Each row is a point on a landscape with many valleys, with its height.
A ball rolls from a point to whichever of its 3 nearest points has the largest drop for the distance, and stops where none of them is lower. Distance is the straight distance between rows; heights are no part of it.
(2462) h=275: [126 148 106  76 117  99  86 106  77 109  97  97 129 102 121 110 114 118
 114 140]
(1784) h=402: [ 66  65  75 118  96 130 113  83  79 114 127  90  60 108  93 125  87  89
  95 105]
(2421) h=83: [118  94  93  98  94  86 108  87  83  69  81  99 113  80 124  44  95  99
 100  55]
(1335) h=315: [ 85  52  77 113 105 123  92  88 108  98 114 109  67 107  96 118  90  87
  90  96]
(1179) h=124: [112 107 113 107  98 108  63 123 152  91  95 129  95 107  87 117  84 103
 101  94]
(379) h=189: [103 122 133  62  79  92 112 139  64  97 106  92  99 103  83  84  97 101
 115 151]
(1119) h=171: [ 95  94 108 107  88 103  97 114 139  86  95 136  84 123  68  88  83  77
  87  80]
(1228) h=500: [ 73  74  73 113  84 100 119  83  82 106 107  82  86  98 107  79 109  80
  76  85]
(812) h=123: [100 127 133  92  96 101  91 103 102 117 111 104  88 128  81 141 111 108
 104 153]
(1969) h=193: [ 90 115 115 117 101 107  65 125 169  95 109 153  63 118  66 112  82  93
 105 104]
(1921) h=238: [118  85 102  92  79  93  97  92  72  93  84  82 105 105 104  85  88 107
  84 104]
(2425) h=256: [ 98 112 126  99  90 107 101  83  94 139 109  98 103 124  95 121 110  80
  96 130]
(951) h=397: [ 92  42  73 117  97 116 113  98  80  94 108  74  86  90 121  97  92 108
  75 108]
(1456) h=276: [ 61  88  79 119  92 126 131  74  79 118 111  84  74 109  79  91 109  69
  90 103]
(1272) h=393: [ 91 103  93 124 124  96 116 108  74 146 105  46 142  88 139 103 108 121
  85 106]
(607) h=185: [116 126 112  86 102  99  99  88  83 111 101  76 117 107  95 112 106 104
  99 129]
(2382) h=224: [115 119 135 109 106 108  75 100 111 140 106  95  88 118  90 155  99 109
 107 145]
(17) h=412: [ 30  94  78 138 108 112 122  58  72 131 125  88  69 120  85 114 108  81
  91  95]
(644) h=306: [107  92  90 123 120  92  90  87 107  80  77 101 124  81 143  67 105 106
 104  53]
(1085) h=120: [111  78  98 112  99 112  76  94 127  88  88 106  91 100 106 111  89 108
  96  88]
(706) h=574: [ 86  82  80 114  97 100 118  89  70 106 107  49  98  84 130  85 103  97
  71  88]
(905) h=47: [ 95 144  98 115 132  98 112  94  98 124  95  81 140  98 127 102 114 105
  96 100]
(503) h=108: [ 56  48  61 116 103 119  92  83 115  90 108 131  76 105  81  78  77  62
  89  49]
(1426) h=128: [127  73 122  82  84  82  94 113  95 108  99 100  81 116  74  98  82 106
  89 128]
(1477) h=565: [103  98  95 105 113  99 121  88  73 130 101  49 110  83 116  93 106 114
  85 109]
(1353) h=229: [ 88 142 120  83  83 110 103 120 104 116 110 115 100 124 105  98 119  71
 104 116]
(2056) h=377: [133  64 104  94 113  90  62 113  89  76  80 103 104  87 122  81  78 129
  97  96]
(1557) h=176: [134  92 129  58  81  86 110 141  83  56  92 106 103  77  83  95  98 131
 115 131]
(2089) h=451: [ 93 147 101  94  99  99 115  80  98 109  83  93 125 104 110  90 119  78
  98  94]
(2083) h=289: [107 143 113  68 106  83  84 135 100  91  91 124 113  88  94  86 100  89
 146  90]
(1755) h=325: [ 87  90  94 105  70 110 133  82  79 117 101  77  98  94  87  74 107  77
  86 109]
(256) h=183: [101 130 119  83  96 101  85 110 117 104 108 105  88 109  90 118 104 100
 110 121]
(64) h=227: [123 132 126  74  87  92 117 109  64 100  97  67 118  95  90 102 117 110
 112 143]
(416) h=174: [ 88  88  84 120 109 121  68  88 144  92  78 123  97  98 100 112  89  84
 106  75]
(647) h=248: [ 99 138 118  85  85 105  94 130 114  81 101 126 124  99  96  76  94  75
 113  71]
(277) h=597: [ 64  99  88 130 132 112 109  89  91 141 129  73  97  95 126 143 114 112
  90 114]
(2389) h=442: [ 95  86  87 115  84  98 129  77  82  96  86  72 110  85 110  58 104  88
  82  75]
(211) h=302: [ 72  70  81 120 116 113  86  83 120 109 104  97  74  97 108 117  88  92
  96  80]
(2045) h=260: [107 137 112  87 113  90  85 118 105  95 103 117 133 107 107 117 103  90
 123 112]
(1367) h=338: [129  84 110  76  91  84 102  99  88  61  78 111 116  84  90  63  97 112
 103  84]
(327) h=251: [133  78 108  91  92  87  96  89  69  87  84  82 112  93 127  90 104 124
  97 101]
(1354) h=331: [ 94  48 109 105  89 122  99 111 102 134 125  85  53 137  76 129  91 110
 105 143]
(1118) h=91: [ 98 166  96  86  96 103 131  99  58 123  93  85 138 113 131  78 136  86
  93 109]
(554) h=170: [128 137 112  72 122  96  79 131 105  95  94 110 128  87 122 128 105 117
 153 112]
(448) h=222: [111 120 124  48  72  85 139 143  63  74 100  75 104  89  89  76 110 113
 122 138]
(1191) h=360: [ 52  77  74 131 108 115 113  68  88 115 123  92  74  88  95 115  98  86
  95  87]
(2107) h=215: [126  70 109  83  83  92 100  98  62  99  97  64 102  97 109  97 101 122
  86 117]
(583) h=97: [103 114 115  83  84  90  72 136 134  74  99 135  85 111  78 100  85 101
  99  91]
(576) h=198: [124 112 114  82  98  89  78 112 122  79 101 120 106 102  95 112  85 111
 102  97]
(251) h=168: [106 138 128  62  85  86 113 142  77 108  93 105 107  95 104  90 121 102
 133 137]
(1196) h=431: [ 93  60  87 109  95 125 112  98  81 117 116  69  80  99 122 109  91 100
  64 112]
(2041) h=303: [117  49  95 110  98 108  90 104 104 103  96  96  85 106 100 105  86 110
  90 107]
(2448) h=191: [141  90 115  74  98  82 106 100  46  91  92  61 121  89 100 110  98 148
  93 134]
(294) h=326: [ 76  62  81 127 123 119  66  90 125 106 101 115  77  97 104 130  86  89
 110  79]
(2496) h=153: [120 109 116  61  96  75 108 146 119  56  83 122 106  67 100  83  94 123
 142  92]
(1428) h=312: [ 83 115  64 121 118  92 103  85 134  95  73  95 119  96 121  83 116  86
 104  53]
(395) h=351: [ 69  63  95 115  93 124 129  94  86 115 128 100  57 135  57 103  91  78
  97 108]
(194) h=116: [ 92 103 103 109  88 111 111  85  95 123  98  93 104 105  83  95 101  82
  89 107]
(469) h=45: [ 99  86 117  94  85 105  93 117 108  99 100 120  66 127  66  99  82 108
  85 118]
(2619) h=155: [116  80 120 103 102  87  49 112 141  79  78 124 104 107  90 124  88 122
  99  83]
(2401) h=269: [ 92 122  90 103 100 114 100  96 132  85  81 116 118  96 104  79 100  69
  95  57]
(614) h=271: [117 132  99  87 107  96 113  92  72 106  91  75 139  99 114  99 112  97
 104 102]
(1896) h=119: [109  99 117  74  84  86 108 145  99  50  85 136  99  83  88  62  86  94
 116  86]
(1581) h=416: [147 110  80  98 117  69 100  91  76  69  80 119 132  44 140  76  97 134
 113  79]
(2486) h=450: [115  39  84 117 106  99  71 104 133  92  93 123  73 102  98 111  78 104
  96  90]
(1403) h=286: [101 111  83 124 127  98  89  99 119  94  83 101 126  81 131  99 105 109
 103  61]
(1518) h=366: [ 62 103  88 121 101 114 114  71  94 139 110  95  76 110  91 128 109  77
 105 107]
(903) h=352: [117 117  98  66  85  92 122  92  77  62  89  98 127  75  99  72 111 105
 120  87]
(645) h=311: [117 132 102  80  94  98 123  82  69  88  86  79 136  95 108  70 112 105
 103  91]
(765) h=391: [ 94  95  92 129 133  96 104  95  96 114  95  63 129  84 140 105 110 117
  88  78]
(2568) h=264: [119 144  76  85 134  92 107 101  96  86  89 109 152  86 127  96 110 123
 124  74]
(750) h=544: [ 95 107 103 124 118  99 111  85  95 139  97  70 111  85 116 103 115 101
  93  98]
(598) h=178: [130 120 124  76  97  85  95 133  85  76  87  88 119  77  95 114  97 119
 128 133]
(67) h=587: [ 72  76  89 135 127 109 104  92  81 112 131  72 112  81 124 129 105 100
  85  97]
(195) h=246: [143  87 114  58  91  76  98 115  79  62  75 118 122  57 104  84 104 136
 127 112]
(1700) h=419: [ 54  84  69 137 117 108  98  84 105  97 110  91  94  86 116 111 106  84
  90  69]
(250) h=310: [ 67  93  60 132 124 101  75  84 130 119 103 103  88  84 111 127 104  91
 101  69]
(2019) h=287: [112  94 102  88  79  97 104  91 100  79  84  98 115  98  92  72  95  93
  94  77]
(2600) h=322: [109 116  94 104 104  93 113  83  84 107  90  78 129  88 120  90 116  98
 101  86]
(2032) h=280: [110  93 118 115 100  97  60 103 150 114 108 117  73 126  73 145  90 105
 117 124]
(32) h=417: [ 75 126  87 125 112 111 104  67 115 125  96 108 105 102  95 109 118  67
 105  89]
(1443) h=80: [ 98 120 119  77  81  89  86 145 114  80 105 130  79 113  72  89  84 100
  95 104]
(82) h=292: [ 98  92 119  91  79  99 123 120 108 122 134 106  45 142  58 104  96 103
  78 136]
(2590) h=401: [ 85  79  80 124 118  99  87  92 104 100 103  86 100  82 141 108 103  91
  86  78]
(1310) h=144: [ 79  73  58 127 120 113  81  81 125  89  89 115  94  94 119  90  92  85
  96  54]
(996) h=160: [113 121 124  81  83  89  91 102  98  92 100 107 101 106  86 106 107  98
 105 125]
(1053) h=568: [ 82  97  97 114 114 103 110  92  84 136 120  58 106  89 130 109 114 102
  86 105]
(1944) h=294: [109 125 116  82 114  92  66 134 118  73 101 121 105  90  95 108  98 106
 137 102]
(280) h=407: [ 68 116 143 112  93 117 110 107 128 128 119 132  43 141  78 139 115  98
  98 128]
(21) h=233: [106 136 126  70  87  92 107 117  84 120 107  91 100 108  94 111 117  97
 113 157]
(515) h=231: [119 112 111 105 116  97  70  95 126  88  84 105 114  96 110 122  95 109
 114  98]
(2593) h=433: [ 55  70  81 132 120 120 108  75  94 109 145  82  81 100 113 127  92  97
  75 101]
(1261) h=154: [ 69 110 119 117  96  99  88 110 159 106 117 145  53 133  69 123  93  95
 113 103]
(698) h=218: [100 145 104  71  99  96 109 112  72  93  99 111 133 105 117  81 120  89
 131  98]
(1711) h=387: [104  35  87 110  98 125  93 103 127  98 115 111  71 120 100 103  85  98
  91 104]
(2588) h=244: [ 75 119 111 113  88 128 108  86 110 121 102 114  83 128  83 119 124  65
 103 108]
(2072) h=379: [ 92  65  78 128 114 114  84  95 116  90  82 104  85  89 133 116  87  98
  82  91]
(1364) h=327: [ 97  55  75 121 107 115  96 101 101  93 103  87  87  93 119 111  92  92
  79 100]
(762) h=282: [134 105 106  83 114  82  77  94 110  60  82 113 122  77 112 111  89 123
 119  91]
(1694) h=307: [ 43  69  64 125  99 123 108  71  89 106 130 101  70 107  85  96  95  64
  83  83]
(1312) h=75: [ 79  56  75 106  86 116 134  87  69 103 124  87  73 109  79  89  87  79
  74 103]
(2372) h=114: [106  67 104  95  80 100 110 110 112 106 106 106  81 115  65  77  92  99
  78 101]
(446) h=388: [ 64  92  99 127 119 128  84  79 118 127 115  94  66 113 102 140  91  88
 113 108]
(397) h=263: [101 144  99  72 106 101  98 113 100  75  94 124 131  96 113  80 100  88
 131  80]
(478) h=149: [125 128 118  57 106  87  88 143 102  83  84 115 119  85 114 102 102 117
 147 114]
(1550) h=200: [101  71 102 106  83 106 103  95 107 120 113  99  69 123  75 112  90 100
  94 109]
(2219) h=328: [ 53  94  76 148 133 113  78  88 109 113 137  95 104  96 126 145  93  98
  95  81]
(325) h=143: [119 134 107  54  85  75 108 161  97  94  67 126  95  70  87  73 114 105
 151  98]
(174) h=188: [ 90 118 123  90  84 102 103 102 117 121 117 120  83 130  75 105 109  89
  92 119]
(1660) h=165: [126 123 119  78 118  90  57 119 115  97  97 106 117 102  98 130  96 121
 120 135]
(1449) h=67: [132  69 129  81  87  81  83 108  79 108 103  78  97 115  78 115  93 134
  94 144]
(1341) h=378: [ 93  62  91 115  82 109 116 102 116  94  94 114  96 118  73  74  83  85
  78  68]
(1406) h=228: [ 94  61  87 109 104 113  88  93 116 106 102  98  80 106 109 116  83  99
  99  98]
(2516) h=261: [125 149  93  74 114  94 107 118  94  81  91 113 148  84 121 110 109 110
 136  97]
(1655) h=392: [138 113  92 101 122  74  87  92 100  86  87 100 134  68 137  96 106 135
 115  71]
(159) h=320: [118 126  94 103 127  91 111 100  72 114  93  69 150  96 129 105 122 127
 107  95]
(2379) h=212: [131 106 112  87 108 103  92 102  78 123  96  69 118  98 105 128 102 118
  91 137]
(1054) h=232: [102 105 122 103  75 108 103 106 109 120 117  95  69 127  71 123 106 111
  94 146]
(1841) h=374: [125 127  90 108 135  77 118  91  88  97  89  89 154  75 143  95 122 136
 121  53]
(1960) h=293: [ 99 133 101 109  92 116  92  85 118 118 109 105 113 111 100 108 109  74
  99 101]
(69) h=291: [ 86 145 119  70 100  81  83 138  99 121  87 125 114 102 115  90 110  98
 140 107]
(1478) h=172: [ 59  99 106 114  89 111 110  90 138 105 106 142  61 115  55 115  91  71
  98  90]
(79) h=219: [ 60  69  66 116 100 111 106  75  99 109 108 112  84  91  93  79  90  67
  86  59]
(1051) h=321: [ 89  75  91 125  95 107 106  94 111  98  84 108  88  92  87  93  88  92
  90  83]
(1934) h=207: [105 102 123  83  64  83 119  95  75  97 106  82  95 114  85  89 103  92
  87 129]
(2453) h=394: [ 86  70 106 124 106 120  87 100 118 141 116  98  57 124  81 143  87  97
 117 123]
(2120) h=389: [ 40 102  80 136 117 114 105  62  91 125 117 100  75 108  85 116 105  81
 106  81]
(1153) h=288: [ 80  42  63 133 111 111 100  88 109  77 117 116  82  93 125 109  98  88
  82  78]
(1438) h=318: [111  70  92 115  98  99  81  93 113  70  72 116 102  89 121  77  76  99
 102  76]
(1435) h=485: [ 64  48  57 130 109 114 119  68  74  86 140  78  76 111  97 108  91  91
  54  91]
(2066) h=252: [ 95  95  98 125  99 111  85  91 137 116  99 118  73 108  79 125  98  78
 114 103]
(2384) h=257: [ 83  92 109 108  78 116 122  76  95 124 111  91  79 124  69 113 106  76
  92 111]
(1647) h=216: [113 136  89  85 118  88 100  99  94  70  91 109 133  83 121  90 109 106
 117  84]
(2612) h=296: [ 81 109  75 133 131 103  88  81 133 112  89 105 118  80 126 118 114  92
 105  50]
(964) h=181: [ 96 129 122  65  85  90 107 124  74  89  96 103 120 100 103  86 108  81
 120 128]
(1720) h=98: [ 98 118 119  68  98  78  87 151 115  65  95 126  94  92  83  82  93 100
 114  98]
(93) h=192: [ 54  98  68 134 117 110  87  67 136 109  99 136  87  88  80 111  97  53
 104  53]
(1839) h=437: [109 131 104 101 114  83 142  87  67 119  99  58 151  87 131  80 130 121
  87 102]
(2224) h=249: [110 139 105 100 113 102 111  89  72 131  98  84 128 101 118 116 121 110
  96 122]
(542) h=223: [ 85  66  89 109  97 103 113 107 146  87 105 142  65 115  59  83  83  83
  82  73]
(191) h=598: [ 98  63 105 119 108 101 122 100  68  99 121  62 125  74 151  94 108 115
  67 111]
(602) h=253: [103  81 119 103  89 108 107  93  96 130 113  87  78 126  75 119  93  96
  94 129]
(1362) h=297: [132 101 102  84 121  84  85 100  71  99  83  84 121  65 131 106  97 138
 108  99]
(2660) h=359: [111 104  92 110 122  86 117  99  66 117 106  54 134  85 135  92 111 130
  98  86]
(1579) h=130: [115 123 119  54  85  90 104 153  98  79  85 121 102  77  98  88 107 118
 147 107]
(1640) h=365: [ 62  52  63 118  98 115  98  84 105  94 119  99  71  96  91 110  89  82
  80  85]
(2547) h=373: [121 106 100  81  97  82  99  84  85  60  80 120 123  77 109  71 107 122
 108  81]
(1087) h=254: [ 95  49 106 100  93 113 115 111 110 128 128 103  38 141  48 107  86  98
  99 120]
(1818) h=281: [ 99 112 102  94  87 102 125  85  85 110  87  76 100  97  94  59 112  81
  82  98]
(1274) h=169: [123 123 109  74  92  88  96 112 104  67  94 113 118  84  88  95  99 106
 119 100]
(989) h=305: [ 69  99  97 121 103 115 112  81 119 118 111 110  67 120  72 123  98  80
 103 112]
(394) h=197: [ 87 114  95 130 111 109  77  89 140 120  98 117  95 113  97 126 102  87
 107  95]
(2429) h=319: [ 68  54  71 128 114 110  73  92 117  92 115 112  78 101 121 123  89  86
  87  83]
(916) h=157: [ 96 126 110  83  95  95  96 119 119  96 106 128 101 106  92  93 100  89
 102 104]
(873) h=237: [ 90  65  76 117  93 111  96  82 116  84  78 117 100  89  98  77  88  79
  89  62]
(1278) h=418: [ 53  88  90 132 129 125 100  68  89 131 135  87  69 105 102 140 100  99
 104 108]
(13) h=225: [124  71 117  91  92  81  80 132 123  64  88 135  87 103  79  84  78 120
  94  89]
(1269) h=295: [ 85  73  88 118 100 117 104  76 109 117 102 101  84 118  82 109  92  84
  95 106]
(2646) h=217: [119 117 114  78  81 100 112  95  88  78  91 100 114  89  93  69  99  88
  95  96]
(1901) h=195: [126  97 115  72  70  94 115 112  75  85  90  89 109  93  89  72 102 104
  95 112]
(936) h=313: [ 63 107  79 129 109 108 102  78 117  97  91 104 100  80 100  81 107  74
  86  58]
(2229) h=115: [128 102 112  79  92  86  70 109 112 102 104 101  91 108  82 131  90 115
  94 138]
(1856) h=240: [108 121  85 112 119  89 100  86  93  97  89  90 129  87 124  90 116 113
 102  67]
(853) h=90: [ 94  97 106 112  84 103 103 112 136 106 117 134  53 123  61  99  91  92
  84 100]
(632) h=354: [107  97  90  96  89  76 130  79  60  74  96  73 125  84 113  43 106 110
  91  60]
(128) h=255: [ 92  85 110 113  98  95  65 109 158  98 104 130  66 122  67 132  77 109
  94 101]
(931) h=173: [118 128 128  82 105  90  77 119  97 120 107  97 112  99  98 141 104 113
 102 152]
(1625) h=132: [115  64 105  93  90  96  85 115 119  94  97 113  91 121  71  97  89 113
  90  98]
(2212) h=329: [100  82  98  85  75  97 122  90  60 104  97  51 109  97  99  66 107 105
  82 102]
(129) h=184: [ 85 132 124  95  87 100 100 115 110 109 111 124  96 110  83  90 101  79
 103 118]
(1524) h=420: [131  86  99 100 110  82 116  89  45  94  92  80 122  63 143  78 113 140
 107  89]
(2412) h=386: [ 83  77  72 114 107 107 104  84 106 102 108  90  89  95 110  93  93  90
  84  82]
(957) h=250: [ 63 105  93 129 115 117  90  75 132 118 106 128  75 117  73 134  96  72
 116  95]
(1549) h=226: [143  86 103  70  97  87 120 101  47  78  90  80 122  64 105  87 108 125
 106 109]
(1532) h=113: [110 119 119  59  81  85 103 149  96  68  93 119 103  89  81  83  97 101
 121  90]
(1369) h=220: [143  90 109  70  92  80  93 122  97  59  80 125 112  71 103 104 105 138
 132 113]
(246) h=187: [ 97 114 117  85  75  97  98  96  94  99 108  90 112 104  82  84 108  93
  92 110]
(274) h=422: [113  60 103  99  90 113  83 103 108 128 119  76  74 118  98 136  89 117
  88 124]
(1168) h=336: [126  64 106  95  88  88  74 111  94  88  86  96  95 101  96  97  87 129
  89 112]
(55) h=428: [ 78  98 113 120 112 117  99  75 104 149 106  84  63 127  94 134 101  96
 105 128]
(1558) h=163: [ 62  68  70 123 106 113  90  79 128 107 102 127  80 111  76 107  80  73
  93  75]
(241) h=317: [111  81 100 106 102  93  96  86  71  96  94  86 114  82 133  83  97 124
  90  82]
(2284) h=262: [117 158  94  81 123  99  79 116 107  82  92 123 142  90 123 107 105 109
 137  88]
(135) h=66: [104 137  71  90 110  93 110  88  96  77  91  98 136  85 125  67 115 106
 111  67]
(1962) h=345: [112 119  98 100 115 109  94  86 101 128  97  85 105 104 119 119  95 111
  94 117]
(2508) h=177: [110  47 104  96  82  96 105 115  99 123 121  91  69 126  64  99  81 108
  95 129]
(875) h=316: [ 74  83 116 115  89 115 130  91 109 124 121 111  60 138  65 118 109  87
  86 128]
(2617) h=487: [ 80 150  77 113 111 102 110  86 107 112  89 106 128 109 117  82 129  70
 105  74]
(2524) h=414: [ 95 106  93 117 109 101 128  94  76 114 100  63 121  80 120  76 110  99
  99  71]
(1904) h=147: [146  98 121  69  85  81 101 117  63  99  94  71 106 105  90 115 105 134
  93 153]
(1753) h=285: [120  98  99  97 101  99  96  84  91  98  87  81 114  96 115 102  99 107
  94 104]
(2062) h=140: [121 114 113  63  90  81 111 122  85  68  89 106 115  78  96  79  99 104
 130 113]
(512) h=355: [120 123  86 112 129  81 118 100  77 109  91  82 157  80 138  95 120 131
 102  67]
(2002) h=283: [141 126 104  65 115  81  94 103  98  65  90 117 129  62 128 117 106 125
 132 100]
(2242) h=308: [112  40 104 104  84 117  86 104 127 119 112 100  62 130  78 124  77 102
 106 122]
(1674) h=213: [ 85  41  71 136 109 105  92  94 117  72  90 123  85  87 138  75  83  87
  90  64]
(527) h=199: [126 106 127  62  73  82 115 130  61  90 101  77 100  91  76 105 112 116
 109 158]
(1552) h=201: [ 94 135 132  68  81  94 100 131  98 108 106 116  93 109  88  89 112  90
 100 124]
(983) h=356: [116  66  86 124 109  93  90  99  99  66  75 124 102  84 144  69  81 121
 103  74]
(1430) h=150: [108 111 118  77  71  93 118 128  93  80 105 111  77 105  58  66  87  94
  81 124]
(1440) h=337: [ 92  83 114 119 106 114  75  90 120 119 104  97  72 116  89 141  84 105
 112 115]
(2577) h=290: [118  51 113 103 102  95  69 124 153 103 111 137  59 126  72 119  77 110
 100  94]
(2209) h=196: [121  78 120  81  99  83  67 128 132  81  98 114  89 104  88 114  82 127
 102 108]
(2288) h=489: [ 83 100  83 124 119 111 117  81  92 116 101  73 102  93 115  97 114  87
  86  81]
(1877) h=206: [ 95 138 125  87  86  90  97 103  97 124 120 103 112 121  94 114 115 104
 102 140]
(962) h=453: [ 81  50  68 119 112 124 110  79  90  85 136  84  74 110 100 133  89 101
  66 114]
(1852) h=186: [105  64  96 110  88  99  93 126 141  98 115 134  72 118  60  98  76  99
  71  91]
(1008) h=424: [ 56  73  72 123 122 130 106  77  91 107 140  91  71 116 103 128  83  92
  80 106]
(1265) h=110: [ 89 110 115 109  91 111 105  78 108 124 101 102  90 112  86 103 116  82
  91 120]
(42) h=204: [ 98 130 104  98 100  99  81  96 118  82 100 120 119 100 105  87  98  85
 104  83]
(1073) h=335: [108  99  93 114 120 105  83  80 102 121  89  76  96  82 130 114  94 113
  93  97]
(1392) h=245: [141 109 108  88 104  84  83 101  85  68  85 104 123  70 105 106 102 123
 116 106]
(1838) h=309: [ 97 149 115  88  93  99 108  94  62 125 109  85 120 118 117 111 124  89
 100 136]
(1801) h=323: [111 108  81 104 103  98  99  87 120  71  72 111 118  86 107  66 101  90
  98  62]
(1900) h=139: [112  94 108  78  85  94 109 119 115  79 110 123  71 114  54  77  83  87
  75 105]
(1434) h=284: [105 133  97  75  90  98 112  87  89  73  87 100 137  87 108  71 107  84
 106  73]
(209) h=205: [131 112 112  86 106  98  80 106 104  85  87 104 118  91 106 123  97 112
 117 103]
(1062) h=385: [ 89  80  97 124  91 111  93  92 103 122 103  84  81 108  97 132  84 101
 105 117]
(1233) h=300: [107 103  95 115 112  94  90  88 110 102  81  95 111  84 120 103  92 113
 101  76]
(2220) h=162: [109  93 103  98  93  91  93 131 141  89 115 150  58 123  54  95  63  98
  75  92]
(2012) h=111: [ 97  92  73 117 104 110 108  81 112  87  75 105 103  81  90  59 102  72
  89  52]
(242) h=357: [122  52  90 100  87  97  96  96 109  80  73 115  91 107  87  76  86  97
  91  86]
(2176) h=441: [ 97 150  78 103 114  97 137  80  77 104  97  81 138  97 132  79 130 100
 102  83]
(868) h=299: [128 149  93  82 128  91  91  98  91  93  87  89 140  86 127 112  99 125
 117  97]
(2447) h=243: [108 134 123  66  80  91 120 103  59 110 101  77 112 111  90  82 120  84
  98 126]
(1680) h=686: [ 82 140  89 117 120  98 137  91  72 133  97  52 137  94 125 100 133  86
  83  98]
(2147) h=358: [107 110  98  84  82 103 148  77  45  99  94  57 128  92 106  53 121 102
  87  96]
(1917) h=141: [103 112 105 117  96 104  71 109 150 101 104 127  94 112  81 118  97 100
 103  95]
(1821) h=570: [ 99  91  99 112 108 108 100  88  77 122 100  57 109  93 120 104  95 116
  83 115]
(838) h=375: [ 74  38  63 117 103 111 100  87 100  81 116 100  80  97 123  99  92 101
  70  93]
(688) h=298: [119 121  82  85 104  92 131  82  71  64  96  96 132  73 119  51 107 106
 113  50]
(2234) h=369: [104  65  90  91  88 101 111  99  86  84  88  96  93 101 107  67  96  89
  80  81]
(2357) h=179: [108 109 124  75  78  91 112 123  93  67  99 112 105 104  81  70  93  94
  92  88]
(468) h=156: [102  97 108  94  76  99 111 124 113  74  94 113  88 115  65  67  75  86
  74  87]
(133) h=274: [ 99  92 127 109  91 105  89  98 120 126 111 100  70 122  75 120  92 107
 103 130]
(1527) h=126: [ 83 138 110  93  94  99  83 129 134  90 103 138  84 108  85  94  91  75
 104  92]
(2655) h=599: [ 67 121  87 114 105 102 124  69  79 140 107  68 104  94 106 109 126  86
  85 102]
(2470) h=151: [ 99 129 121  62  78  69 111 157  78  88  86 111  99  80  82  78 103 101
 134 121]
(584) h=131: [ 78 115 103 113 100 112  97 121 148  94 112 146  60 113  81 102  85  73
  92  82]
(23) h=190: [ 97  88 107 113  82 102  94 103 140 112 114 120  69 133  63 114  87 109
 101 110]
(1366) h=247: [106 134 110  91 110  99  66 106 127  89  93 123 127 103 118 123 100 108
 124  91]
(830) h=266: [ 98  83  95 102  83 105 111  80  84 118  92  70  96  93  90  82  97  98
  87 101]
(804) h=49: [ 97 164  76  97 105 102 123 104  93  92  88  99 137 110 128  72 126  93
 122  83]
(2329) h=94: [ 76 119 117 103  82 119  99 106 126 116 113 138  75 120  87 108 104  74
 105 110]
(1194) h=180: [125  95 121  80  83  84 103 113  91  75  97  94 112 100  83  95  99 109
  96 132]
(2207) h=396: [113 140  86 107 113  90 134  90  74  97  93  71 159  89 135  84 117 123
  97  72]
(1929) h=383: [119  81 105 107 110  76 110  92  77  92  85  80 133  82 138  69 117 128
 106  67]
(2228) h=112: [113 126 101  87  93 107 119  76  72 111  96  73 117 102  96  83 120  97
  84 119]
(893) h=117: [ 72  46  59 130 107 116  82  89 131  83  95 143  80 101 102  97  82  81
  94  57]
(1682) h=235: [ 93 120 124  82  78 103 109 100  92 121 112 101  86 133  81 101 116  90
 103 135]
(443) h=384: [101  69  91 127 119 101  92  97  95  84  95  82 102  79 152  80  99 114
  89  81]
(460) h=242: [122 130  97  67 100  92 117  93  54 104  91  60 137  89 106  95 112 110
 101 122]
(2446) h=304: [106 109 115 117 112 105  87  81 102 139 104  82 101 104 103 137 100 108
 101 124]
(500) h=95: [ 75 125 112 109 104 108  79 100 155 103 108 138  73 126  80 111  97  73
 110  98]
(1988) h=221: [105 113 127  79  64  93 106 118  90 104 116 103  87 124  71  94 103  97
  92 149]
(2456) h=301: [114 123 100 104 127  90  82  98 102 110  85  85 128  93 133 110 108 128
 100  87]
(1503) h=258: [132 128 101  75 109  96 101  93  67 102  85  77 134  82 108 109 108 120
 105 137]

Two balls start at each pair of points below. Name the first point that both come to, or write -.
(989), (2066) -> (394)
(241), (1753) -> (2107)
(32), (42) -> (583)
(2655), (1053) -> (2288)

Where does a ball stop that starts at each point below?
(1477) -> (1406)
(67) -> (503)
(1353) -> (1443)
(2120) -> (503)
(647) -> (1443)
(2019) -> (1443)

Call two points neighbours if one is among the 3 nearest of the other. Go from one point of each pair to the other, from neighbour to neighbour, staying as low as possible. Name the highest point that can't be avoided.
(2421), (996) -> (688)
(469), (804) -> (698)
(996), (905) -> (2224)
(812), (2229) -> (931)
(1449), (469) -> (1426)
(2012), (503) -> (873)
